A landscape with many valleys, sampled at points; each row gives a point and its height.
From any point a ball rolls to the lowest of the 2 points nearest to it. It stops when none of these is lower. Distance is the straight distance between rows; heights are no part of it.
Did: [ 96  79  46 125 161  65 154 119 119 133 140 134 158 104 160 140 120 117
 125 120  72  95 149 139 131 138 118 115  97 101 186 166 104 129  99 120
 137 152 157 118 166 100 116  80 164 221  89 138 124 124  99 149  77]  (h 545)
sol: [141 134  90  82 100 119 146 125  98 124 122  94 105 104 106 147 146  87
 126 100 136 135 161 162  96 157 159 145 123 154 130 118  78 103 146 136
 136 158 165 110 167 141 140 143 149 103 139 122 155  63  97 154 108]  (h 476)
pir: [ 87 148  78 151 151  97 130  86 173 166 100 138 111  45 135  88 148 184
 124 170 102 139 142  72 151 137  98 121 107 115 122  92 115 118 139 132
 134 106 112 149 102 129 182  76 150 182  61 133 164 133  38 127 115]  (h 431)
gami: [157 107 127  80 147 170 166 119 106 120 141  95 125 177 136 122 114 122
 121  98 188 148  91 140 163 133  66 142 115 121 121 145 146 125 114 174
 156 120 143  76 153 144  92 170 111 105 151  74 119 134 169 125 121]  (h 675)
mizaz: [113  96 117 121 148 102 180 129  96 142 162 185 123 129 194 173 140 186
 192 161  54 127 155 159  68  76 100 158 113 165 150 122  77 124 108 136
 142 119  89 132 147 134  99 127 160  93 124 110 122 129 125 134 126]  (h 563)
Gebaf: [ 99 157 154 121 135 118  75 123 113 119 144 147 133 139 120 139  71 111
  86 110 125 116 152 148 121  77 175 172  70  60 151 136 162 152 170 108
 119 161 123 148 137  85 133  89 111 165 133 144  76 126 123 110 120]  (h 512)
gezi: [191 114 170 111 146 185 114  94 127 102 102  87 123 142  86 118 110 122
 143 102 216 130 112 109 138 129 122 187 173 130  67 132 170  90 120 141
 140 120 169 136  88 117 109 179  91 111 204 103 124 182 215 137 149]  (h 689)
Fuvik: [125 220 185 139  81  99 145  95 121 137 111 127 103 109  62  91 111 106
 104  99 113 130 170  59 130 142 218 153  90  72 138 107 142  98 161  82
 151 132 116 118 118 130 167 168 126 168 185 150 111 142  68 105 159]  (h 422)
daga: [141 190 117 152  98 134 102 173 147 111 109 129 141 102 142 110 141 144
 105 153  93 105  84 171 119 139 202  89 152 162 112 158  81 128 148  95
  91 141 154 171 144 157 105  83 102 124  97 186 171 140  88 175 119]  (h 585)
Gak: [ 93 115 186 130 118 132 147 129 115 147 120 189 141 173 147 151  86 154
 100 152 136  88 136 122 137 124  87 136  97  56 150 101 180 135 126 138
 143 111 103  79 109 115 128 199 159 108 172 158  98 128 164  85 122]  (h 150)
naveg: [ 90 145  63 144 163 126  77 128 179 135 164 152 159 102 173 117 136 172
 124 174  83 155 132 142 130 120 107  98 127 137 118 179 119 153 125 131
 110 150 101 141 127  69 121  33 129 217  71 144 146 174  78 108 118]  (h 505)
guf: [183  91 135 120 132 155 111 110 109 145 142 104 145 152 131 139 156 110
 163 108 174 158 148 113 112  89  76 173 146 154 121 129 118 119 102 121
 167 152 117 111 104 160 116 175 131  71 146  98 176 160 168 137 179]  (h 656)
bos: [116 105 165 102 134 159  73 146 170 107 107  84 104 110  68  99 126  91
 124 101 213 131 114  96 134 130 155 131 150 161 132 112 166 129 139 157
 105 154 140 145 109 115 147 139 119 103 132 113 120 109 143  97 157]  (h 713)
kogo: [111 192 139  97 121 167 146  62 111 138 136  84 119 140 111 109  89  97
  67  95 130 142 124 172 163 147 152 140  70  93  90 128 158 100 147 135
 117 129 149 142  94 102 142 165  77 163 201 135  86  74 143 140  79]  (h 621)
gike: [ 89 109 130 110 167  98  85 112 123 158 155 140 132  73 165 103 113 146
 126 144  88  98 173  83 117  88 118 166  81  52 156 155 157 128 111 133
 163 191 124 125 165  96 152  84 167 198  71 127 112 119  67 110 122]  (h 471)
Dosun: [ 90  70 119 111  93 109 126 147 151  90 165 135  98 162  95 169 130 137
 153 143 130 140 144 114 127 109 108 109 141 134 183 107 163 147 110 157
 118 145 102 125 101 112 141 125 172 118  91 122 112 114 128 107 143]  (h 460)
finez: [208 143 157 120  95 166  89 138 136 111 113 110 117 122  82 145 135  95
 138 113 168 153 148 164  95 135 149 140 161 142  91 117 123 101 139 108
 109 159 158 162 114 150 142 143 133  92 166 123 165 125 176 145 180]  (h 692)
Rulag: [157 188 139  80 100 157 127 106 119 125 126 111 130 121 131 156  82 113
  83 131 102 143 124 219 117 133 162 142  67  76  80 116 133 105 160 133
 111 155 173 122 148 100 152 143 114 155 202 149 106  90 124 139  99]  (h 586)
vipog: [152 180 173 107 120 154 175  90  77 136  79 153 105 107  93 140  98 165
 109 109 123 115 181 116 122 101 167 176  97  71 100 109 166 106 155  86
 152 127 121 160 109 158 129 151 161 174 178 123 121 121 172 133 138]  (h 489)
Fad: [186 109 135 120 160 138 106 133 138 105 114  95 127 108 131 119 171 142
 151 126 182 127  96 122  88 119 132 137 180 216 149 134  97 113 143 123
 105 138 167 170 138 154  66  93 118  97  84  99 158 168 117 135 168]  (h 44)
vogel: [112 115 167 157 152 113 138 148 140 161  85 146 158 149 116 131 143 150
 141 168 121  89 102  90 162 150 116  76 166 107 109 115 156 128 115 104
 107  69 103 154  76 175 100 160 130 154  88 195 151 146 157 154 117]  (h 339)
nurum: [132 116 142 173 153 129 176 143 108 135 106 163 149 195 148 143 148 144
 105 144 109  88  90 141 194 145  85  94 145 117 114 132 130 138 113 110
 103  69 114 126  97 167  83 157 112 162  98 125 156 157 173 150 113]  (h 260)
Led: [126 117  77 143 140 120 197 168 122 105 132 115 148 153 159 154 122 123
  93 127  81 125  88 174 152 138 114  92 134 174 138 148  90 162 132 124
 104 111 183 133 146 106 103 101  85 141 128 108 135 134 147 142 111]  (h 360)
votuf: [164 104 107 172 120 119 162 119 122 127 164 187 127 198 168 180 135 166
 153 165 114 142 110 129 110 128  77 112 148 146 139 120  99 169 124 122
 128 125  98  93 105 140  93 137 129 101 119 109 112 161 139 152 177]  (h 262)
bibom: [ 99  85 106 132 120 109 115 126 181 107 161 128 104 139 106 154 167 167
 171 168 128 134 130  99 114 118  75  91 157 170 161  98 140 141  97 154
 120 115  94 146  68 138 130 110 166 130  58 126 141 147 120 110 175]  (h 416)
keb: [131 137 167 139 148 161  72 137 128 127 148 123 148 185 138  88 104  83
 108  75 191 122 108 125 174 136 103 150 107  74 142 133 178 126 138 143
 140 121 105  76 119 134 100 176 109  59 167 128  90 134 171 107 116]  (h 383)
namil: [154 150 129 133 124 147 158 132  90 116 116 193 123 191 183 178  87 163
 132 151 108 125 102 181 166 104  95 142 116  78  97 143 133 157 141 108
 137 103 109  98 151 119 109 120 115 137 130 119 114 151 166 148 119]  (h 407)
Fol: [183 210 146 115  97 171 150 135  88 117 100 106 113 109  97  96 132 100
  92 125 164 131 110 167 149 177 205 140 156 126 107 127 122 100 139 144
 117 127 184 144 163 165 106 120 126 128 177 129 126  98 126 176 106]  (h 358)
mevu: [156 126 144 189 134 161 136 135  94 110 130 163 139 204 154 127 119 118
 125 129 132 114  68 171 212 136 109 123 165  96  78 151 140 147 122 114
 122  91 116 108 108 159  99 140  87 125 129 116 122 155 182 164 106]  (h 337)
Defev: [ 86 131 124 125 128  80 112 118 170 172  97 130 128  66 151  80 130 174
 123 185 118 125 156  69 150 135  88 129 104  63 110  88 171 112 128 119
 143 117  93 124 130 116 191  89 163 162  71 163 149 128  26 121 118]  (h 458)
rolap: [119  72  98 123 110  92 164 110  93 147 185 136 141 135 156 153 151 126
 183 126  72 138 176 162  96  94  93 154  98 150 156 129  97 118 107 143
 147 148  91  86 154 161 143 158 182  81 163  94 151 103 125 101 103]  (h 601)
netu: [161 169  98 143 105 118 113 113 142 142 109 127  95  71 104 143 213 126
 162 153 114 132 148 135  68 149 151 107 152 203 129 106  52 116 129 115
 102 130 148 192 124 178 148  97 135 117  93 140 165 122 104 136 167]  (h 226)
zagu: [105  91 147 161 137 130 175 148 148 100 109 112 122 148  96 143 127 127
 107 129 143 102  67 117 179 139 134  95 182 169 122 114 168 140 108 144
 104  88 167 170  57 116 127 128  86 153 143 115 115 136 191 145 126]  (h 746)
keman: [134 109  93 143 117 128 165 176 149 105 133 136 141 132 159 179 114 137
  95 172  69 159  87 179  98 154 137  90 138 175 134 132  80 145 138 139
 105 128 180 123 148  63 111  97  82 106 144 125 135 129 120 121 127]  (h 426)
nog: [122 125 139 119 102  99 141 110  95 140 131 134 125 133  95 140 131 106
 132 109 141 111 165 108 138 112 127 137  97 106 141 112 139 135 138 120
 147 132 101 125 110 174 136 150 165 125 119 150 164  91 132 139 125]  (h 437)
genit: [103 105  90 146 140 120 139 153 128 128 140 120 145 129 126 123 133 114
 116 125 120 117 104 134 168 134 124  90 137 148 156 133 120 162 132 139
 118 118 151 131 121 146 112  95 119 166  92 131 153 113 127 138 113]  (h 269)
lifav: [111 158 144 125  99 122 111 105 111 126 138 121 130 141  97 127  98  88
 101  82 138 116 163 124 136 104 160 153  69  85 133 113 154 133 176 108
 132 148 105 126 115 133 144 146 143 127 145 144 122  89 124 113 123]  (h 474)
sunud: [158 113 123 152 138 122 181 119 114 124 129 162 119 198 140 180 164 162
 136 152 118 105 106 125 141 124  74 106 154 159 132 116 122 149 104 112
 110  91 109 137  77 146  87 149 124 138 104 116 154 162 179 150 176]  (h 148)
sige: [120 148 128 158 124 109 152 123 108 152 111 138 151  96 109 109 113 106
  89 126 112 113 102 130 172 133 180 109 121 121 122 147 126 149 152 122
 119 128 175 153 119 137 130  96 108 215 128 137 145 111 117 151  95]  (h 233)
zuv: [198  93 152 111 136 173  94 117 135 122 115 102 128 136  97 129 125 114
 157 103 204 142 133 116 110 114 114 180 170 153 106 121 126 108 130 121
 141 158 156 134 103 125 103 165 113  97 162  94 158 172 186 135 186]  (h 673)
Kod: [ 85  95 153 104 169 120 169 143 108 176 106 169 147  97 147 135 100 164
 112 137 102  81 127  90 142 102  96 140  91  75 167 108 133 130 122 132
 148 118 133 136 123 122 117 141 169 194 116 132 128 114 136 129 120]  (h 326)
labi: [118 129  92 133 108  88  85 145 128 133 130 139 144  71 163 133 127 118
 141 146  67 132 134 153  88 125 161 116 112 141 117 161  64 129 154 115
 121 158 131 149 175 108 147  69 127 166  82 146 147 110  58 132  99]  (h 430)
gifel: [112 182  88 158 142 123  79 136 162 144 143 135 167 112 149 100 141 159
 101 155  93 121  99 160 155 113 173  85 154 159  98 184 106 151 142 101
  95 158 144 161 127 119 118  40  96 194  88 178 150 174  94 140 107]  (h 547)
nekin: [104  61  91 118 115  75 146 157 138 103 135 116 103 102 144 175 150 145
 168 158  38 142 152 179  43 137 150 129 133 190 139 106  59  86 118 131
 128 113 128 134 143 101 124 143 131  69 101 111 134 104  96 117  90]  (h 565)
puput: [ 90 121 153  93 152 153 181 118  94 156 122 178 132 148 152 154  79 160
  94 128 117  94 135 128 156  96  84 167  75  58 144 118 156 125 126 141
 157 130 125  96 127  97 121 175 167 149 170 105  99 108 159 111 123]  (h 246)
zegud: [100 165 134  77 118 153 182  69 110 137 127  86 108 178  96 129  97 118
  90  97 149 124 132 147 176 142  95 132  63  86  75 120 175  96 124 132
 143  96 111 115  99 131 133 205 126 132 166 138 108  85 177 122 101]  (h 647)
Giron: [ 99 112 158 125 119  90 131 149 140 175  96 114 146 114  95 118 136 124
 140 144 140 107 125  71 141 141 113  93 142 107 127  94 163 126 125 120
 141  86  99 131 108 171 143 150 148 127 108 184 153 100 134 131 121]  (h 390)
dos: [145 184 166 107 111 138 103 121 109 146 101 118  95  98  78  67 143  94
 131  77 204 138 167  57 140 149 183 162 114 135 156 136 126 118 153 124
 150 134 115 123 155 140 131 149 149 100 134 134 145 121 102 122 140]  (h 348)
Nafem: [150 107  93  71 119 132 181 115  93 117 146  96 122 180 133 169 124 115
 135 110 146 146 140 163 149 128  60 136 108 124 109 136 120 128 100 157
 158 119 128  70 153 157 124 178 139 102 132  90 143 112 163 127 130]  (h 658)
Gizir: [146  71 166 144 176 154  60 136 145 151 131 134 153 114 139  73 126 106
 162 100 192 120 121  71 141 133 109 143 133 131 152 135 140 135 144 143
 132 137  89 100 147 147 106 156 150  98 116 127 151 153 132 100 140]  (h 449)
mab: [113 130 167 163 145 142 148 106 117 151  85 136 153  97  98 118  91 107
 110 120 117 128 113 110 168 139 184 128 129  87  79 111 165 136 161 113
 122  99 133 153  89 136 141 148  99 189 183 146 124 117 150 148 100]  (h 77)
tavup: [161 111  83 188 143 121 143 141 138 109 172 156 153 195 183 123 158 150
 130 144 103 140  75 118 119 156  90  71 173 159 162 153 102 172 108 118
 118 122 120  80 134 136  64 117  95  98 109 105 106 163 118 145 172]  (h 340)
lerit: [ 86 128  57 141 156 142  95  98 169 138 144 124 126  55 160 113 152 170
 124 173  84 164 155 139 127 126  91 106 118 143 122 116 113 126 138 149
 100 126  91 155 113  88 176  60 147 195  50  97 141 146  48  98 114]  (h 466)
nuze: [150 113 191 122 144 163  84 138 144  98 105  96 103 117  91  86 121 109
 114 100 224 112  93 109 154 129 183 141 175 169 123 129 179 121 142 162
  94 138 172 174 114 129 105 111 120 114 133 118 106 138 154 136 125]  (h 724)
zute: [136 121 138 145 111 161 117 125 143 114 138 164 113 156 113 168  75 130
 125 141 134 149 115 157 127 117 152 137 131 130 122 101 136 174 158 141
 112 155 144 126  92  77 156 138 112 136 188 118  94 128 164 122 146]  (h 323)
div: [116 107 176 142 142 135  56 163 139 143 149 123 157 154 128  79 116  89
 128  92 177 111 146  90 139 133  94 127 116  89 163 128 165 122 118 138
 142 140  79  83 131 152 126 192 163  59 126 150 130 128 131  80 144]  (h 420)
nep: [114 132 122 101 129 139  81 129 117 130 131 117 123  82 122  59 143  79
 134  79 177 137 157  88 132 144 155 144 109 133 165 153 110 137 147 150
 138 163 106 105 191 130 149 115 160 113  91 109 137  94  76 112 107]  (h 298)
Dafo: [122 108 113 138 104 141 111 163 141 131 146 170 139 124 152 177  81 123
 115 173  92 183 110 176  93 138 154 118 130 142 134 139  98 159 158 141
 107 163 147 108 153  41 152 105 109 129 170 126 104 125 118 106 136]  (h 404)
Nakop: [140  98  94 106 120 114 131 169 135 110 113  88 122  77 136 149 164 102
 140 139  99 133 121 168  66 163 157 125 140 187 143 119  54  83 128 145
 118 131 169 133 175 130 120 128 121  64 105 120 161  78  83 131 107]  (h 524)
gez: [106 131 179 148 146 162 118 103 142 139 101 144 131 126 103 138  60 126
 119 123 117 119 125 123 144 117 173 157 110  85 101  90 184 142 165 116
 122 115 127 145  77  89 157 171 104 170 217 148  91 122 176 116 120]  (h 213)
bami: [119 125 143 121 104 116  88 142 116 132 140 152 118  79 146 151 114 139
 163 142  78 128 163 154  69  88 161 149 100 134 125 113  82 133 165 116
 109 170 109 165 155 118 162 105 165 128 112 134 132 113  76 124 124]  (h 479)
dizak: [103 159  60 151 131  75 108 129 147 125 121 117 119  63 165  87 185 126
 167 142  62 129 134 142  84 153 157  96 132 180 129 152  30 109 125 121
 132 129 119 152 175 147 136  74 107 108  59 145 141 117  45 131  89]  (h 369)
degem: [130 139 175 123 128 133  68 150 177 151  92  76 143 117  64  81 141  98
 141  87 202 116 177  34 112 125 150 144 154 126  99 119 180  96 121  81
 133 126  82 146 121 123 185 166 149  67 141 175 133 142 157 113 180]  (h 691)
nezig: [150 183 182 134  99 120 152  83  92 161 104 164 101  79  84 115 114 149
 125 112 109 119 183  82 113 109 201 170  95  80 131 105 136 113 162  83
 151 148 128 135 114 151 160 147 162 179 184 136 134 134  91 119 157]  (h 453)
bef: [ 98 164 143 105 133  90 109  99 121 127 122 129  92  78 112 103 120 168
 134 140 125  84 190  61 115  91 168 185  91  65 162 112 152 122 132 123
 166 176 137 146 150 114 165  97 168 172  73 133  99 117  46 135 133]  (h 506)
foti: [137 131 109 106 133 149  89 133 127 124 108 106 106  57 113  78 165 116
 144 122 185 137 141  94 120 156 149 132 142 179 157 141  89 131 146 160
 111 148 144 143 186 145 149  94 147 117  66  98 143 122  72 107 119]  (h 245)
nadug: [ 78  93 167 145 120 117 120 145 125 142 132 153 150 170 141 125  94  98
  85 146 134 105  91 125 180 156 104  94 122  69 146 122 188 151 104 154
 128  92 109  85 109 102 120 157 104 132 171 167  82 114 159 112  94]  (h 256)
Kolem: [106  69  91 116  86 113 153 143 116  91 171 146  95 203 122 167 104 132
 121 136 136 145 122 144 138 130 117 108 130 107 188 131 160 162 115 160
 121 141 128  87 128 100 122 127 137 107 139 103  81 112 128 129 132]  (h 501)
lizev: [173 106 113 130 102 111 160 180 136  61 128 108 106 173 144 175 136 160
 143 137 136 149  74 144  86 129 104 109 179 183 113 138  80 103 108 120
 134 132 157 125 120 108  70 118  69  45 117  93 144 150 120 154 173]  (h 539)
takif: [107 105  59 156 156  85 131 124 145 123 187 156 157 149 190 109 186 139
 162 143  25 137 127 152  93 152  67  65 130 150 210 138  99 140  71 148
 119 100 109 111 150 148  91 106 144 144  74 114 117 147 103 107 116]  (h 448)
pepi: [118 173  78 144 114  89 103 104 133 142 134 125  83  81 128 116 202 130
 193 143 112 143 162 135  81 117 145 114 138 189 117 123  50 116 116 133
 118 125  89 176 126 184 150  87 141  99  60 137 142 133  75 138 139]  (h 302)
Far: [100  97  70 115 160  98 164 150 112 141 148 180 157 139 187 155 109 145
 116 144  62 101 129 150 125 119  96 119 105  95 183 179 103 143  97 120
 131 135 143 118 170  78  85  77 141 198 119 119 119 137 134 132 101]  (h 502)
nebu: [ 92  96 122 107 150 103 122 136  93 136 161 168 131  98 193 148 116 163
 183 146  53 107 159 142  74  66 130 175 109 122 155 144  90 121 122 124
 156 161 100 134 175 112 114 101 171 124 107 122 106 107  85 135 103]  (h 525)
duf: [ 93  80 110 151 120 137  73 137 147 142 191 150 157 109 155 105 125 103
 159 131  87 161 132 122 128 125 103 101 126 131 147 135 114 164 130 137
 120 155  79  93 145 111 156 103 152 158  96 114 131 130  99  79 134]  (h 393)
zes: [117 167 164 101 107 137 125 119 147 161 105  78 147 169  74 104 139  90
 100  78 184 119 163  71 104 120 143 141 111 107 109 124 201  74 130  90
 154 111  87 138  95 139 148 188 140  54 178 173 132 106 175 113 154]  (h 677)
rubom: [156 135 103 151 133 106 136 149 164  90 132 115 127 150 152 175 184 153
 165 135  91 141  89 138  59 118 114  90 170 218 121 129  64 130 124 106
 123 116 131 140 103 124  64 124  87  60 104 109 132 157 102 145 184]  (h 569)
peb: [ 96 152 170 127 129 149  59 149 179 111 101  72 127 112  70  78 109  87
 109  85 199 127 151  72 132 130 161 119 124 122 104 101 171 126 144 121
 101 143  95 147 116 110 195 151 119  97 122 146 109 117 125  94 147]  (h 704)
sumaz: [110  89 142 141 169 131  77 122 148 171 132 121 147  78 145  49 177 120
 167 123 161 131 143  69 129 151  86 113 135 140 150 115 115 123 103 155
 140 118  76  97 143 183 152 141 160 101  77 140 173 130  90  97 136]  (h 477)
Geni: [104 120 108 136 109 110  84  98 166 120 152 121  84  89 110 130 190 141
 181 151 134 153 188 116  98  96 101 118 144 180 111 104 111 122 104 143
 111 132  74 177  86 165 172  97 175 113  41 116 146 137  95 116 151]  (h 363)
Bovod: [ 88 106 105 127 161  91 155 107 132 177 115 146 127  54 124 123 133 173
 142 139  91 112 146  78 124 110 112 126  90 121 170  98 107 134 131 141
 132 117 145 158 112 141 156 104 176 193  81 135 147 117  93 122 118]  (h 388)
lesa: [165 104 123 107 155 174 156 142 119 115 146 112 132 161 159 114 101 123
 105 108 173 158  67 160 152 139 108 137 147 151 122 156 136 146 129 172
 141 126 182  76 170 108  93 117  82 103 172  76  94 142 158 131 107]  (h 690)
Kog: [126 132 131  98 148 101 143 106  70 144 133 154 127 100 179 143 105 143
 146 105  78  79 169 134  90  68 153 197  88  70 139 151 115 111 133  97
 177 178 136 120 189 134 118 121 163 145 122 121 113  89  87 158 110]  (h 564)
mebiv: [109  91 117 176 149  97 136 107 138 148 196 187 147 136 170 123 169 166
 162 172  54 131 148 127  80 142  67  76 127 154 205 106 104 146  79 172
 118  99  94 100 119 154 113 139 175 131  97 114 108 153 105  96 141]  (h 486)
pov: [191 143 126  94  97 135 184 160 123  63 108  92  97 180 125 186 132 149
 133 135 150 141  85 182 120 127  90 121 166 156  67 139 106 106 100 129
 134 112 173 127 138 135 118 124  77  98 132  97 150 144 172 153 150]  (h 500)
vid: [ 83  97 136 144 136 127  68 120 142 146 189 183 160 103 166 105 110 148
 151 159  83 138 158 108 119  95  92 127 101  79 160 136 147 148 109 138
 129 166  66 104 149  89 153  87 174 185  87 133 118 148  81  71 124]  (h 432)
puna: [122 240 184 123  88 135 123 126 122 118  99 106 105 122  43  68 131  83
 100  78 183 146 168  58 131 167 210 158 129 108 147 111 140  82 135  97
 137 110 110 136 126 129 137 159 118 109 175 156 111 132 117 113 155]  (h 384)
luder: [183 203 160 124  92 145 123 121 100  86 117 112 114 163 115 175  79 121
 135  92 137 156 150 196 131  94 133 150 102  76  62 124 142 127 152  95
 131 116 117 127 130 162 139 144 119  97 159 138 123 135 179 141 126]  (h 497)
tepi: [ 78  58  61 112 117  87 130 166 138  94 142 122 116 114 151 178 117 160
 154 157  40 145 147 172  72 129 160 114 145 160 171 150  89 113 113 134
 127 126 129 126 172  55 122 109 145 123  87 124 108 117  84 120  83]  (h 603)
Rorok: [168 152 162 144  94 160  55 148 153 113 121 125 109  90  75 130 140  92
 144 127 158 132 150 140 107 135 174 118 153 142 106  94 100 128 146 106
  73 165 124 175 120 144 175 125 160 123 123 135 142 124 132 133 185]  (h 708)
nuvap: [119  62 150 149 132 129 141 141 157 111 121 112 111 162  86 120 119 122
 131 132 195 116  64  78 156 155 106 120 186 138 126 107 169 139  99 146
 133 113 144 115  73 102 124 160  84 103 178 110  86 135 184 140 158]  (h 761)
pogu: [162 175  99  71 104 148 180 105  89 108 100  78 103 128  98 135 122  92
  90  97 159 128 137 170 138 170 166 134 131 139 103 125 103  99 131 136
 123 136 187 118 160 146 115 145 131 138 145 134 135  67 130 179 100]  (h 421)
rugo: [127 159 135  88 130 136 114 114 106 135 138 151 134 122 157 164  63 114
  90 123 102 133 132 194 105  92 162 167  70  73 117 149 136 129 160 116
 134 174 161 127 157  65 135 110 108 172 185 139  92 101 125 116 111]  (h 550)
fon: [156 165 120 125  91 128 144 168 129 101  92 142 116 110 141 167 118 150
 112 164  88  96 112 184  95 138 189 108 129 129 112 128  94 109 148 105
 100 126 165 176 144 138 113 100 122 139 126 165 174 112 114 172 113]  (h 613)
suso: [ 66 116 149 151 137 104  87 137 125 133 143 118 160 132 119  96 109  82
  76 128 142 114  99 123 198 133 147 106 113  87 127 163 194 153 104 143
 136 108 122 123 117  97 126  96  84 170 155 173  94 108 135 121  68]  (h 334)
Koze: [142 100 156 110 108 146 172 100 140 139  98 131 130 142  73 167 127 115
 122 117 144 134 151 109 124 119 111 145 142 130  79 109 174 113 125 110
 143 103 128 140  60 117 166 185 131 134 189 134 156 135 226 118 163]  (h 786)
Gof: [104 176 161  84 106 148 170  86 123 145 106  77 127 186  86 126 128 107
  97  90 164 124 147 115 133 135 113 132  91  86  71 121 210  68 122 104
 146  86  89 132  77 139 137 203 116  74 183 158 114 102 195 116 127]  (h 663)
dufa: [137  97 109 129 175 147 109 135 150 115 125  87 130  95 118  98 161 129
 138 120 171 128  92  99 136 137 116 112 161 203 168 129 119 146 138 152
 116 126 157 151 137 153  95  95 120 127  64  98 145 141 112 110 144]  (h 162)
bobub: [153  87 105  98 101 122 167 114 106 134 154 105 127 158 129 178 160 123
 160 125 128 165 165 144 102  96  68 150 126 166 121 124 111 127  98 133
 157 142 125 104 116 160 142 162 139  72 141  86 173 131 162 123 154]  (h 634)
Rinep: [114 131 129 150 108 150 114 111 115 118 166 152 129 198 149 122  94 100
  91 115 152 139  98 159 186 147  98 123  93  68 130 143 180 160 120 143
 145 117 113  59 112 100 130 152  97 103 188 123  61 122 173 120  97]  (h 329)
Viv: [111 109 126 174 132 146 178 123 115 124 124 144 118 176 141 157 103 141
  73 143 130 126  71 151 203 142 129 120 142 143 116 147 152 172 107 158
 110  89 153 128  85  79 147 117  71 165 189 102  79 145 181 155  95]  (h 726)
Tal: [111  71 147  96 116 137 166 131 160 160 109 100 139 156  82 149 133 103
 120 118 172 127 116  86 133 136  83 123 151 139 107 105 177 108 103 131
 154 110 129 106  76 109 136 194 122  92 190 129 138 128 200 117 170]  (h 774)
zad: [112 116  96 171 206 138  87 115 173 170 132 121 160  68 152  42 182 135
 143 135 131 147 113  64 156 166  83  95 150 149 131 112 111 133 119 141
 127 102 103 107 139 163 134  98 128 146  52 136 164 135  82  96 121]  (h 498)
pugon: [120 139  60 150 164 106 210 162 131 124 139 164 176 167 199 147 118 157
  80 143  53 116  96 164 155 131 102  91 112 146 151 196  91 163 106  90
  98 122 160 131 157  66  85  76  94 160 130 132 126 173 154 131 100]  (h 438)
Tib: [107 175 188 113  95  56 163 131 103 179  69 131 146 130  86 118 133 135
 134 148 125  99 150  59 135 152 147 122 124  44 127 106 176 108 123  86
 146  85  95 126 134 175 145 167 152 139 143 199 113 117 101 145 112]  (h 434)
gumev: [192 150 112 107 123 125 146 128 115 129  92 100 103  87  93 130 206 118
 139 135 155 129 133 130  92 157 147 128 171 206 151 125  75 112 116 113
 119 118 189 179 137 181 111 109 123 104 108 117 179 119 142 155 154]  (h 99)
Sen: [100 103 106 112 111 129  72 148 124 133 171 118 149 100 142  88 126  71
 145  84 114 159 152 129 121 124 133 126 111 127 141 153 106 138 142 129
 135 178  88  96 182 121 161 107 151 121 106 103 135  94  85  83 117]  (h 347)
suz: [158 106 108 178 136 158 149 131 107 109 153 126 132 173 151 116 111 136
  88 134 161 154  61 154 171 159 126 127 172 158 112 161 138 173 104 159
 128 126 180  89 128  88 136 101  50 112 191  85  66 151 163 158 113]  (h 706)
rogan: [183 178 177 121 140 214 103  88 120 104 107  70 116 131  85 103 102 112
 128  85 193 141 123 146 151 143 155 170 144 116  56 130 179  87 135 148
 124 118 155 141  97 146 124 180  89 104 211 110  98 148 199 140 108]  (h 703)
vebem: [125 153  74 165 176 103 115 139 178 115 166 137 166 166 194 114 213 144
 158 126  53 128  96 136 101 136  86  57 147 189 164 148  97 166 105 128
 118 110  96 102 130 155  60 110 117 109  84 123 112 164  93 127 145]  (h 399)
nosos: [208 119 154 129 162 154 127 153 127  98 114 108 136 134 161 123 125 148
 132 120 179 119  68 152 121 113 146 150 185 192 107 140 112 111 156 127
 108 129 191 157 152 147  54 102  96  94 135 104 147 186 141 152 142]  (h 179)
kur: [ 93 166 141 131  97  64 116 108 145 123 112 126 100  92  95 100 126 145
 142 147 143 103 190  55 141 126 143 150  92  71 146  88 156 130 124 119
 159 131  97 132 137 138 190 112 171 153  73 174 133 119  50 128 119]  (h 488)
pesul: [172 164 136 114  92 150 172 135 104  79 100 146  81 177 144 204  80 173
 140 147 130 141 103 188 144 103 109 140 132 101  58 138 129 146 134 121
 129  94 125 122 145 118 139 127 100 122 136 121 111 155 180 146 128]  (h 451)
kibop: [201 165 155 130 139 182 145 142  90 106  95  97 129 130 129 108 112 119
 112 111 161 136  92 176 156 141 156 148 178 144  64 145 125 117 141 135
 122 112 184 142 159 180  97 117  89 112 151 108 145 139 167 166  99]  (h 285)

For each start below, name the point where the ball stops.
bos | sunud
sumaz | nadug
naveg | Gak
nuvap | bobub
Koze | sunud
Nakop | Fad
kur | Gak
Kog | Fad
lizev | sunud
Fuvik | Fad
bef | Fad
